Points, in no order, along strands that fork and pass close to each other.
(in the rows, 128 means zero)
Two points are linked if the straight distance between their rows is under 95.9. Some points are linked to none.
lep: [113 122 118 117 112 158 107  95 103 133 141 167 135 118 159 156 132 211
 122 123 113 186  91 119 102 115 117 115 132 113 144 107 147 137 106 127]
sivu: [168 209 145 140 180 158 118 183 112 167 107 150 120 147 136 112 102 167
 164  89 123 142 111 122 122 159 138 104 193  75 157 106 160 150 126 111]
Lito: [122 135 122 139 123  76 129 151 141 117 119 107 108 164 101  92 119 107
  92 118 121 123 150 139 131 133 173 147 111 141 141 144 141 166  89 138]
Fopu: [128 121 149 115 135 199 147 153 125 144 154 130 161  83 145 174 152  74
 192 150 144  74 167 126 140 129  77  89 131 136 100 151  74  64 200 118]
mes: [112  85 111  97 104 100  98  62 126 115 122 135  99 132 171 135  79 215
 103 107 117 199  73  89  99 120 151 130  93  98 163 110 161 153  70 121]
ran: [150 130 165  94 139 104 144 135 155 137 107 117 106 146  99 108 147 112
 135 144 131 115 183 155 144 124 128 126  97 185 117 164 125 157 146 115]
Dubo: [136 179 102 177 147 162 126 194 102 153 153 172 157 135 116 119 148 118
 130 118 129 102 129 132 118 141 124 135 196 125 125 125 141 117 159 136]
viti: [142 161 134 138 133 165 110 143  94 138 135 184 138 135 121 129 145 202
 142 132 111 166 104 153  94 132 139 110 172 132 149 117 171 162 123 129]
tero: [159 142 189  61 141 177 131 132 111 149 120 179 113 110 133 137 177 209
 173 147 109 184 141 169 115 132 134  77 134 173 114 132 151 158 131 108]
Mupo: [120 116 137 115 142 156 151 123 139 157 130 114 134  91 170 150 127 105
 145 117 139  99 134 104 149 120  83 124 127  93 112 125  84  61 156 120]
zud: [124 138 127 142 105  60 121 143 117 106 120 121 102 163  75  71 147 127
  95 156 118 146 150 162 118 138 189 133 110 182 137 158 171 214  74 142]
nepeg: [116  88  48 166  99  86 122  81 123  97 143 121 121 111 145 138 111 128
  83 109 156 138  74  52 119 109 142 155 127  65 142 107 136 108  96 144]
bepo: [125 168 136 115 127 201 101 136  78 159 137 186 147 130 161 164 143 222
 166 124 108 193  89 125  97 121 109  89 169 112 147 106 150 133 120 122]
Pok: [120  87 123 152 111 107 141 105 156 104 143  95 129 141 121 121 135  75
 109 145 136 109 140 139 144 114 121 147 101 142 114 139  91 112 139 142]
vasiv: [112 120 109 155 107 140 120 112 108 125 154 159 152 110 129 144 158 160
 100 135 124 149  97 124 108 126 121 131 143 115 128 101 133 128 129 146]
bolez: [134 149 129 121 143  89 105 136 129 127  90 111  97 157 128 107  69 173
 120  82 124 160  92 111 109 144 182 127 127  85 176 116 166 172  74 128]
dagu: [136 155 115 156 115 166 101 153  78 125 148 198 164 122 114 133 170 189
 128 163 109 160 102 154  86 124 130 127 179 152 134 121 177 160 136 147]
Vadin: [118 106 123 146  82  64 122 117 123  90 131 121 128 160  70  85 159 124
  83 180 113 153 135 155 110 130 173 146  92 184 130 140 164 191  87 156]
delad: [125 160 102 136 160 105 114 156 137 147 109 112 116 151 138 112  65 117
 113  71 134 117 105  98 137 145 152 147 148  70 156 115 139 123 102 117]
noz: [158 196 150 125 177 176 127 189 108 176 118 170 129 134 133 119 132 161
 170  98 124 132 126 133 126 155 126  98 197 100 130 113 146 129 139 109]
Kop: [149 139 187  47 167 193 121 163 142 178 123 158 127  78 140 168 162 140
 198 148 143 110 196 128 154 133  95  77  98 139 104 144  97  93 187  95]
Gova: [113 119  90 128 134 119 133  92 135 143 119 109 113 101 173 133  86 120
 102  85 141 123 102  65 150 130 119 145 121  58 127  99 120  82 107 112]
ripor: [119  86 167  77 104  99 108  71 144 118  96 126  74 138 155 117 104 217
 102 120 102 207 106 136 100 121 170 117  71 141 160 128 164 174  70 121]
karid: [124 167 108 178 136 168 153 183 114 141 171 129 166 120 133 125 136  71
 139 118 132  72 137 130 128 132  98 136 186 126 125 135 107  77 181 134]
lifo: [134  55 159 118  93  95 129  80 165 108 108  93 120 160  78 135 151  89
 153 190 135  99 181 166 149 114 112 118  61 218 103 157  97 139 160 124]
govu: [116 100 137  99 111 152 103  79 113 138 129 163 115 129 169 149 116 230
 121 122 104 201  95 119 101 117 129 113 109 115 151 106 152 145  91 122]
Rez: [120  69 175  62 112 152 135  57 132 131 121 137 121  86 154 178 174 193
 137 155 130 169 126 124 127 104  94 102  73 134 108 110  89 110 132 124]
rugof: [113 113  71 179  97  54 118 150 123  92 149 113 139 161  84  96 118  94
  82 134 131 115 116 120 117 121 171 171 121 130 149 143 140 159  84 165]
Zuri: [118 135  55 179 129  92 113 156 124 121 145 125 144 143 119 115  98  98
  94  90 147 110  96  97 119 130 149 167 161  89 156 128 139 126 110 150]
birin: [140 143 183  71 164  80 129 132 167 146  55  83  64 143 124 100  94 134
 133 106 125 125 177 138 155 131 158 125  83 138 138 156 133 168  87 107]
Lole: [162 205 135 149 177 130 116 194 126 163 106 130 111 158 124  92  91 129
 149  80 129 121 127 130 134 158 152 124 188  88 154 129 163 149 118 112]
Kip: [128 102 137 122 124 135 153 122 161  94 134  73 124 132  95 152 115  53
 175 155 155  52 173 152 157 125  98 116 103 180 110 150  83  92 200 118]
torut: [109 110  91 141 121  68 151 123 171  93 142  38 114 140 132 106  74  55
 104 100 135  86 144 107 165 116 150 170 101 106 146 141 106 107  94 139]
mures: [134 181 111 154 154  93 133 190 141 130 123  98 111 173 106  82  84  91
 124  87 125  93 156 134 148 142 165 148 151 121 152 156 150 148  97 125]
Vira: [112  82  75 160  82  96  99  87 112  83 160 150 148 113 122 136 141 161
  81 143 128 168  73 111  94 107 143 151 123 120 148 114 156 150 102 159]
fup: [140 175 128 153 150 166 157 185 124 143 161 141 155 128 118 111 146  77
 149 128 131  80 159 141 131 135 107 126 174 150 116 147 110  92 184 126]
getuv: [127 141 125 155 124 175 142 161 102 151 159 161 167 106 132 137 176 108
 141 141 126 107 131 129 121 130  97 115 162 132 100 121 103  92 169 138]
Lufan: [137 153 152 107 154 186 156 169 139 137 149 116 147  92 133 153 132  78
 191 139 144  62 177 131 146 135  86 104 137 142 112 151  87  65 209 112]
vib: [140 139 161  89 133 178 136 144 105 149 138 180 143 107 126 145 187 167
 155 149 120 151 141 145 118 127 113  91 139 152 104 119 119 121 150 123]
vani: [118 116 121 141 131 157 164 134 146  87 145  85 140 117 102 155 121  34
 173 149 153  42 157 148 149 129  84 122 137 163 106 149  79  79 205 126]
sezov: [155 185 113 173 148 105 112 199 108 129 133 142 123 168  84  76 141 115
 127 124 124 114 143 164 124 153 163 140 180 152 133 158 177 194 118 129]
nimum: [129 141 150  74 175 110 124 104 153 162  68  92  86 109 175 128  43 120
 132  62 123 114 125  85 168 129 131 158  96  72 128 103 108  99 105  91]
lunoz: [123 151 110 145 139 111 153 154 158 115 144  80 125 146 118 106  99  65
 114  98 132  84 150 131 153 126 131 160 133 126 139 146 113 108 136 130]
sagug: [140  80 157 118  94  74 135  82 163 110 101  90 116 163  73 109 155  91
 136 184 128 114 189 162 136 117 126 125  54 219 111 166 116 167 137 134]
puf: [132 102 160 107  89  74 133  89 132 105 107 123 119 151  72  94 180 130
 100 198 114 164 156 177 112 128 154 125  73 224 113 148 158 200 110 139]
Nipe: [123 130  67 185 106  77 104 156 107  96 150 146 159 149  84 104 140 106
  88 145 129 127 101 131  96 128 163 173 148 136 143 137 162 163 106 170]
pomus: [123 133  95 142 118 151  94 114  97 124 139 177 147 132 145 142 108 205
 123 118 116 184  75 114  82 118 133 124 157 103 169 118 166 163 101 138]
reva: [137  70 166 102 120 153 132  98 141 133 127 135 141 108 124 162 172 119
 157 181 144 113 160 139 137 120  95 100  84 163  97 135  74 103 176 126]
Roku: [125 137 137 126 149 156 155 147 140 148 142 120 139 110 145 135 127  94
 142 116 133  88 148 124 142 124  95 129 140 121 116 134  93  76 165 122]
zan: [153 160 192  56 193 127 123 124 149 176  53 115  81 117 164 127  67 150
 161  79 119 128 144 114 156 137 134 130 106  88 127 112 119 118 113  93]
Leziv: [109 120 102 117 137  82 141 112 170 117 116  47 101 122 156 118  58  69
 107  77 133  92 131  88 170 113 139 173  96  81 139 128 112  89  97 120]
nabu: [116  93 107 148  86  92 106 106 113  91 148 147 141 135 102 120 149 159
  78 160 118 169  91 143  92 121 156 152 112 153 140 121 166 166 104 157]
suz: [116 113  96 200  99 138 126 134 102 116 168 152 170 117 120 135 168  97
 105 162 131 114 106 132 113 127 110 141 156 126 111 119 122 112 151 157]
nevu: [143 194 134 138 172  91 125 188 142 147  95  91  95 168 124  78  61 105
 139  70 124 105 150 121 150 152 171 138 153  92 159 143 154 150  81 113]
lufov: [116 136  97 157 134 122 145 144 150 127 145  88 132 129 141 116 100  71
 106  93 135  93 127 116 147 126 121 158 139 101 134 130 111  89 139 131]
poro: [152 153 173  80 171 127 137 151 146 158  90 130  93 135 133 116 125 146
 141 107 125 128 160 142 141 138 137 118 130 133 121 136 130 142 126 107]
nizi: [122 121 157  84 145  78 120 109 156 131  71  94  76 141 140 109  82 158
 107  91 118 153 121 117 130 140 176 128  83 107 146 117 141 156  66 120]
Fosed: [114 175 116 129 122 200 120 159  75 165 147 182 171 103 150 177 170 168
 155 114 128 148 101 107 105 131  90  94 179 104 117 101 127 100 144 124]
Muk: [144 179 118 159 143 102 129 189 129 132 132 121 118 171  94  79 123  95
 121 111 124 105 159 152 140 144 157 144 158 148 135 159 156 166 112 123]
gudiz: [116  88 114 166 110 117 149 107 152  87 147  85 138 147 109 126 127  46
 125 155 137  91 145 151 145 114 108 147 117 162 110 150  87 109 157 139]
zep: [130 120 142 117 115 121 127 116 123 121 128 149 120 138 113 123 154 163
  99 139 115 157 124 152 110 131 149 128 119 149 129 119 146 154 118 134]
rov: [120  84 134 138  74 110 107  90 109  92 150 156 149 133  99 118 176 170
  85 200 108 185 104 167  90 117 146 141 103 184 124 124 172 166 116 160]
zife: [114 106  46 171 109  70 120 122 131 103 143 114 129 127 129 124  98 109
  83  98 155 123  79  70 119 114 152 167 140  79 150 122 135 121  94 147]
Goki: [148 139 207  52 165  93 124 117 163 147  44  99  54 132 138 108 100 167
 140 107 122 155 158 146 143 139 164 109  85 133 135 141 142 173  91 103]
Ker: [126 122 115 172 111 127 150 133 145  86 154  95 153 154  91 111 137  42
 142 160 132  75 154 160 137 123 107 141 130 181 105 155 101 110 170 142]
mun: [131 165 105 186 125 135 156 167 132  97 170 101 157 154  87  99 137  40
 136 143 128  73 153 154 135 128 117 149 156 166 119 154 116 109 174 140]
gos: [121  26 150 119  89  95 127  56 166  99 103  99 119 147  98 153 147  94
 134 190 142 108 160 158 149 111 110 122  54 192  96 146  82 130 154 131]
fuv: [147 127 214  33 162 117 123  92 156 149  48 114  60 118 151 128 101 205
 149 110 114 172 142 142 130 135 149 106  83 125 138 124 142 163 100 104]
Kuv: [127 157 143 106 131 192 132 153  92 158 142 183 153 101 137 157 180 171
 157 132 120 153 121 129 114 130 104  91 157 132 110 107 120 108 146 123]
ruz: [158 180 153  99 177 183 142 199 124 172 135 167 140 111 131 125 153 120
 178 118 131 100 170 138 142 142 109  97 172 144 104 145 118 105 174 103]
pero: [104 165  84 147 141 166 126 138  96 159 133 154 147 109 167 156 108 146
 126  89 144 127  89  78 124 141  97 120 170  54 141  93 131 103 122 119]
Vagoz: [159 146 194  74 138 180 122 122 105 160 116 178 104 122 155 133 156 237
 176 135  96 204 124 160 110 127 133  72 136 149 136 127 163 155 116 109]
gir: [126  70 160 107  85  92 134  65 139 100 119 124 119 133 104 124 167 149
  87 172 118 169 131 160 114 114 142 131  66 178 116 125 130 165 114 142]
fuda: [156 160 154  97 157 128 150 166 153 141 125 112 118 138 106 111 138  98
 152 127 133  93 184 152 151 129 119 129 130 173 117 169 124 135 165 103]
gedev: [143 131 164 106 126 131 105 107 122 136 104 147  92 144 143 112 113 218
 131 122 104 198 107 147  95 132 159 106 121 129 166 125 178 180  91 125]
kosu: [135  99 153 118  97  66 138  94 147 108 106 104 117 160  71  87 168 104
 109 183 123 138 178 165 125 122 146 127  64 212 112 156 138 190 108 139]
Niza: [115 100 108 127 124 104 131 100 151 131 126 105 115 115 151 131 111 121
  91  99 136 128 112  98 146 126 133 146 107  84 126 110 116 108 112 128]
Lize: [146 198 145 119 182 105 125 179 145 157  87  88  96 156 141  91  42  98
 144  56 119 100 144 114 160 150 155 145 149  80 153 132 142 126  96 100]
Bota: [109 173 107 129 126 196 110 142  76 157 143 180 162 113 165 181 144 196
 150 109 125 165  82 100 102 125  90  97 177  90 135 100 140 117 127 122]
mabin: [127  90 157 112  80  98 125  82 124 101 130 139 127 143  96 109 176 163
  88 188 108 185 123 172 102 121 154 132  85 195 121 132 162 180 109 145]
gog: [106  90 102 180  78 162 133  97  86 116 163 146 162  92 158 176 182 115
 123 151 136 133  95 103 117 113  85 108 150  96  91 107 105  82 139 142]
rubev: [111 111  86 180  98  73 133 138 141  95 157  86 135 159 100  95 118  62
  95 133 130 105 135 129 139 122 155 167 111 137 138 143 119 134 105 153]
mulok: [143 152 140 142 117  93 113 149 109 109 117 140 109 157  83  87 159 153
 112 155 121 159 132 177 108 144 175 127 140 183 139 151 188 212  97 135]
bif: [117 152  61 171 133 138 107 142 101 123 142 168 163 126 131 140 106 145
 110  99 142 137  72  95  93 130 128 138 187  83 160 112 151 143 116 146]
pudib: [122 129 138  95 152  85 124 123 155 143  79  92  91 141 149 109  67 131
 105  78 122 133 122 102 148 138 158 147  96  88 142 114 130 131  80 116]
Dotid: [110  69 126 145  90 167 144  84 106 121 142 140 147  87 162 185 182 107
 138 159 141 127 114 110 133 109  79  98 127 109  76 118  76  76 146 129]
tidag: [124  39 142 132  96  96 136  60 159  95 113 100 126 141 113 143 151  93
 112 177 137 124 144 147 139 110 118 132  70 168 102 136  88 133 138 138]
Mol: [111  41 114 170  66  96 118  62 126  72 153 127 145 130 111 130 169 107
  78 194 125 150  96 145 119 119 129 138  99 152  99 116 123 136 120 158]
vasuv: [132 188 123 125 182 145 112 141 115 166 100 135 118 133 166 130  49 148
 144  73 134 133  86  80 133 156 130 125 161  37 155  85 139 124 110 102]
daf: [120  92 159  90 128 195 135 136 130 154 136 127 148  76 161 194 156  95
 193 154 150  90 165 118 150 122  71  81 104 122  96 143  66  63 190 113]
Kagi: [115  83 119 121 106  96 132  81 144 113 128 112 113 119 140 130 129 140
  84 114 133 152 107 112 129 119 140 142  88 107 126 106 119 129 102 133]
lunof: [136 189  92 193 140 138 132 200 112 137 162 148 156 150 105 100 134  82
 124 115 129  85 137 140 126 139 129 156 192 136 135 143 142 120 158 136]
Lano: [140 108 169  87 125 171 139 122 114 138 136 168 150  99 116 149 198 155
 152 170 123 149 147 147 115 120 106  94 112 169  94 120 105 122 159 130]
Fige: [117  32 125 150  78  92 130  54 143  78 133 112 134 139 113 135 162  97
  91 186 131 148 115 147 130 110 127 136  80 161  96 123 103 136 121 146]
fitad: [120 109 179  42 140 144 127  69 135 147  88 135  94 109 172 152 114 217
 132 113 110 181 118 121 126 119 116 108  85 114 124 103 125 129 101 109]
dul: [157 182 143 120 161 176 151 202 127 151 157 154 152 119 120 114 155  92
 174 127 134  85 172 144 141 139 106 112 171 162 102 155 118 103 188 114]
fodis: [147 159 156  99 160 164 153 163 156 135 143 107 134 112 111 140 127  79
 181 140 148  60 187 138 152 134 101 117 129 161 117 161 101  87 206 107]
gigaz: [115  74 105 172  97 112 130  91 131 104 151 118 137 123 129 132 150  95
  91 150 136 125 109 123 131 118 124 143 115 122 111 119 106 112 131 144]
fide: [118 126  96 117 133 111 104 103 123 126 115 130 110 130 157 136  73 175
 107  88 135 158  73  80 118 137 147 134 131  68 161  98 150 138  88 120]
repif: [114 133 123 111 151 161 157 116 131 158 120  93 128  66 186 164  94  89
 160  96 144  83 130  83 158 117  72 134 132  67 114 119  92  42 155 102]
sav: [122 168 106 131 170 131 124 150 132 162 111 121 119 135 160 120  64 116
 124  69 129 109 108  94 147 147 133 143 158  64 142 102 130 102 118 106]
Mozot: [115  94 139  85 112 133  99  60 122 133 113 143  94 131 183 141  87 230
 117 109 106 206  86 100 104 124 140 119  93 100 159 109 156 153  77 114]
komub: [102 121  80 161  91 150 104  95  90 116 157 166 159  96 149 162 152 171
 104 131 133 162  78  94  99 110 105 127 151  95 137 103 144 122 116 145]
zapan: [120  78 108 177  83  83 126 104 137  84 148 100 146 169  79  99 153  62
  99 187 122 118 132 155 129 125 142 150  96 178 109 142 119 147 124 158]
gufum: [126 168 111 161 140 122 153 168 144 110 156  88 136 149 103 103 116  51
 130 117 131  75 157 143 145 131 124 154 146 146 134 153 114 114 154 135]
zirib: [128 157  57 173 150 112 111 161 114 123 125 148 149 143 121 125  82 127
 109  84 144 127  75  91 106 136 150 147 183  70 169 119 149 150 102 145]
vizos: [106  49  99 186  71 116 122  70 113  82 158 134 147 113 128 144 171  99
  92 181 134 136  93 128 125 115 113 134 122 124  92 113 112 115 127 154]
tir: [157 133 186  42 163 182 125 154 135 173 118 170 127  85 128 162 178 163
 188 155 141 131 187 141 141 135 105  75 104 155 101 140 108 122 172 102]
Gurad: [153 202 128 133 182 150 110 163 111 163 103 144 123 145 147 120  71 165
 155  85 127 143  90  98 120 157 139 114 174  52 168  96 153 144 117 113]
Gik: [112 102  99 115 114  94 105  87 127 109 122 127 107 131 149 135  85 185
  94  97 130 170  74  87 110 126 153 136 111  90 162 104 156 151  77 128]
nel: [117 176 110 128 152  90 155 169 164 110 128  52 113 148 114  96  61  63
 116  81 128  67 170 127 166 131 146 166 128 117 154 147 123 113 106 127]
nam: [138 128 191  41 167 136 124  90 143 157  64 127  81 113 164 144  97 200
 145 102 114 162 128 119 135 135 123 112  90 105 127 103 124 130 105 104]
muka: [147 155 106 155 130 151  93 140  95 122 130 185 148 142 125 124 118 198
 132 132 109 181  83 137  76 127 151 124 176 120 174 133 185 183 107 149]
pavu: [115  84  92 204  84  99 125 119 128  86 165 113 160 157  92 108 152  52
  97 182 128 105 122 150 126 128 127 156 126 161 102 138 119 124 139 163]
palag: [117 134 114 121 148 114 143 121 165 136 116  71 113 114 160 121  70  78
 116  82 133  91 135  98 164 121 119 162 119  89 135 126 107  79 128 115]
gak: [121 159 134  97 174 153 142 129 141 173 105 109 123  91 181 142  70 105
 147  76 130  91 130  89 164 129  95 139 134  73 120 110  98  63 140  98]
pomol: [125 143  89 181 122 114 113 164 110 119 150 150 153 142 103 114 146 117
  94 129 132 119 111 136 108 133 146 156 162 127 133 126 149 143 132 155]
zeluv: [136 140 162  94 123 189 110 118  94 160 130 182 123 125 163 153 149 236
 167 138  94 205 109 144 100 119 119  88 139 138 138 117 153 142 113 120]
zapo: [165 173 146 135 135 158 120 175  87 139 147 184 139 130 104 107 188 167
 151 160 118 146 131 178 109 147 141 105 182 181 109 132 175 174 142 121]
guk: [111 161  97 154 142 165 141 154 109 170 143 137 150 106 165 143 117 111
 128  93 140 100 111  91 140 134  94 128 173  72 127 108 117  78 143 117]
givof: [109  59 155  77  88  83 124  50 148 104 111 115  87 123 143 128 124 198
  81 131 112 199 109 133 111 113 159 132  53 147 145 121 144 166  76 131]
zilak: [125 112 134 143 106 134 129 118 110 118 149 154 145 124 114 130 174 146
 104 158 119 146 116 145 110 124 126 132 130 150 116 111 130 135 139 144]
Dafun: [129 186 136 108 181 111 138 159 152 150  92  79 101 141 149 105  36  88
 141  57 122  90 145 110 167 138 142 161 138  84 145 124 127  98 109  99]
Tedud: [119 100 175  46 129 156 134  74 130 145 108 143 113  93 165 167 145 209
 140 130 116 176 124 123 129 113 101 100  87 119 115 105 111 112 117 116]
sim: [115  80  67 159  82  88 109  75 115  84 155 140 130 112 134 138 130 157
  78 124 142 159  72  82 102 107 144 152 120  93 144 108 145 129  96 147]
Bor: [106  89  77 174  96  70 140 118 152  88 154  66 124 147 122 107 102  56
  92 119 138 100 126 114 146 112 149 166 108 114 137 140 106 112  99 147]
Fizi: [147  80 173  90 113 162 133 100 127 127 131 163 150 102 108 158 200 141
 160 198 133 139 157 149 122 118 103  87  89 184  91 127  92 119 171 130]
Nere: [144  66 190  59 106 157 127  85 131 134 122 159 138  94 108 172 198 171
 167 204 134 156 163 150 125 114 106  80  65 187  96 125  94 131 171 124]
gaf: [133 200 105 169 155 132 148 200 135 126 157 108 137 152 105  96 110  68
 131  96 130  70 155 144 144 138 126 154 179 139 136 155 135 110 156 122]
Gok: [123 185 140  93 180 100 153 162 167 124  99  51 100 132 129 111  48  74
 140  74 129  65 176 123 177 130 137 167 123 113 148 148 116 106 120 108]
tur: [118 134 127 110 143  83 136 139 162 130 105  80 100 149 133 100  80 100
 104  88 126 108 150 117 155 129 157 157  98 111 140 139 121 126  96 127]
Beku: [117 161  78 160 134 162 103 136  88 126 142 183 167 123 145 151 116 178
 123 111 130 157  72 100  89 124 116 124 186  83 161 111 156 153 113 142]
Big: [151 156 148 107 146 129 154 153 160 123 137 101 128 136  89 119 137  76
 170 144 143  74 190 151 153 125 108 122 118 186 115 167 111 121 190 113]
gilo: [134 138 129 148  99 158 105 136  82 117 158 187 166 122 105 128 189 183
 119 190 101 167 110 164  92 122 125 126 153 175 118 120 170 149 141 152]
fes: [129  53 187  59 111 153 125  68 140 137 113 137 126  84 138 189 184 171
 162 179 142 148 153 135 139 110  95  82  55 150  99 122  74 107 162 122]
las: [113 107 115 163 116 164 165 133 132  93 158 100 154 115 124 151 132  36
 158 153 144  57 140 145 141 122  82 126 156 154 101 144  82  77 194 136]
bis: [140 129 154 110 134 120 142 133 139 134 119 139 120 141 108 113 159 127
 113 138 126 134 155 151 128 129 134 131 114 163 115 137 123 143 139 127]
Sokag: [119  69 141 123 107 164 146  94 129 130 132 133 145  94 150 172 173 104
 154 165 140 113 137 126 138 113  79 102 109 131  86 130  67  81 164 128]
reni: [131 108 132 131 109 107 149 110 166  83 127  59 121 157  63 133 121  54
 175 159 149  46 186 164 162 124 103 121  89 207 110 159  95 120 183 126]
Vam: [128 145 111 142 135 125 113 144 119 133 124 150 127 141 124 124 118 158
 106 100 125 142 104 126 117 140 150 133 151 104 147 112 153 146 111 133]
tem: [114 146  89 185 124 166 153 156 112 147 165 124 161 101 155 140 130  76
 130 107 135  81 119 107 134 129  90 135 181  91 124 127 105  72 161 130]
Zul: [113  46 151  95  78  73 128  47 154  88 118 102 101 123 123 128 145 156
  72 156 122 179 120 141 116 107 153 137  44 156 130 123 123 165  91 142]
Bemez: [152 169 131 153 139 106 106 172 107 126 121 141 112 159  89  86 144 149
 128 126 121 149 126 167 110 151 174 124 164 151 144 147 184 205  98 133]
gepi: [116  89  99 174  79  61 119 115 129  86 148 109 147 166  74  91 154  86
  83 182 123 132 125 150 118 128 159 155  94 167 122 141 139 164 102 165]
sagap: [109  81  97 206  87 138 133 120 118  90 166 127 170 140 113 124 157  44
 120 188 128  92 116 152 128 126 101 141 147 164  84 135 106  99 164 153]
ketev: [134 183 152  94 195 141 138 158 145 169  91 103 111 117 163 126  50 103
 158  65 124  89 144 107 164 137 114 147 145  83 131 119 109  79 136  94]
kude: [102 136  86 143 118 158 121 101  95 138 143 152 147 101 166 165 129 169
 115 107 136 149  83  80 116 127 103 118 149  72 135  96 134 111 114 126]
nogi: [119 125  87 193 113 122 129 146 121 123 166 132 154 135 115 118 143  80
 102 134 133 106 117 128 124 128 126 160 153 124 126 126 123 114 145 150]
Mil: [111 100  96 202  99 152 148 131 118 102 173 116 161 120 132 136 146  42
 128 154 133  83 118 139 133 124  96 138 160 140 102 135  96  86 172 141]
fomi: [109  98  75 206  84 142 122 108  90 109 170 153 169  99 140 156 169 108
 107 153 141 123  86 102 107 117 101 134 162  94 109 109 125 102 135 154]
gobim: [130 123 178  65 155 190 130 146 144 169 131 124 137  75 152 182 141 115
 199 147 147  84 184 117 158 130  84  87  90 125 107 141  78  58 196  98]
Mit: [130 143 157  88 155  80 138 140 167 137  80  79  83 149 130  99  85 107
 120  99 123 107 179 131 160 128 152 146  90 130 141 156 127 150  94 118]
tuga: [152 174  97 161 152 139 101 155 105 123 121 165 147 150 120 120  93 173
 137 102 125 165  77 118  81 136 155 128 187  88 185 125 176 176 104 143]
taf: [117 117 162  83 125  56 115 107 150 118  69  83  62 149 134  93  75 175
 107  98 114 170 117 117 120 135 200 121  80 116 164 124 155 180  42 127]
tiv: [157 197 148 118 183 186 136 206 113 178 125 170 136 119 136 120 138 137
 175 103 123 111 149 132 138 152 116  99 194 117 116 127 130 109 154 104]
nutev: [162 134 195  34 161 176 127 137 130 161 106 172 109  91 133 152 176 197
 182 149 125 162 166 154 132 136 122  72 113 165 105 138 132 148 149  99]
zis: [141 183 118 160 140 179 122 195  84 156 149 193 162 124 113 126 171 146
 147 130 121 120 123 143 111 141 122 112 203 134 116 117 147 129 156 131]
Zotad: [112 127  81 130 139 113 118 102 125 136 120 123 115 116 167 139  73 139
  98  81 145 136  83  60 133 135 132 142 133  51 143  92 134 108  96 115]

A fork is a point with three links, a tip a point with one. Leave the first point through the second and follow the links. Name the first fork or tip that comes.
pavu / zapan: Dafun
rov / nabu: pomus
Tedud / fitad: taf
Mol / Fige: mabin
torut / Bor: Fizi
bis / zep: sivu
tidag / Fige: gufum
Muk / sezov: reni

A fork is a point with three links. Follow the links from the first point to the second and name the forks in between, in order.
Roku / nogi: Dafun lunoz
govu / givof: pomus mabin
Pok / Muk: gufum lunoz Dafun
muka / mabin: pomus
suz / lunof: lunoz gufum
taf / reva: Fizi
nel / sezov: Dafun
kosu / Dafun: gufum lunoz

Follow the links from the first point to the second, and from the first to the third. Name the last point that the two ways share.
fide / gilo / Zuri: pomus
Kuv / taf / gog: Fizi
Mit / suz / Kuv: Fizi
mes / zirib / dagu: pomus
Mupo / Bor / Mil: Dafun
Fige / Nipe / sezov: lunoz
givof / Vira / vizos: mabin

Name the points in between on the shortest way along the links from the first point to the second, in order.
Fige / Dubo: Mol vizos gigaz Pok gudiz Ker mun gufum gaf lunof
zife / lifo: nepeg sim Vira nabu rov mabin puf kosu sagug
zilak / dul: vasiv komub kude pero guk tem karid fup
torut / gepi: Leziv palag lufov lunoz nel Gok Dafun Lize nevu mures Muk sezov Bemez mulok zud Vadin
Zotad / Vira: fide Gik mes Mozot govu lep pomus Beku bif zirib Zuri zife nepeg sim
Lufan / Vagoz: Fopu daf gobim Kop tir nutev tero
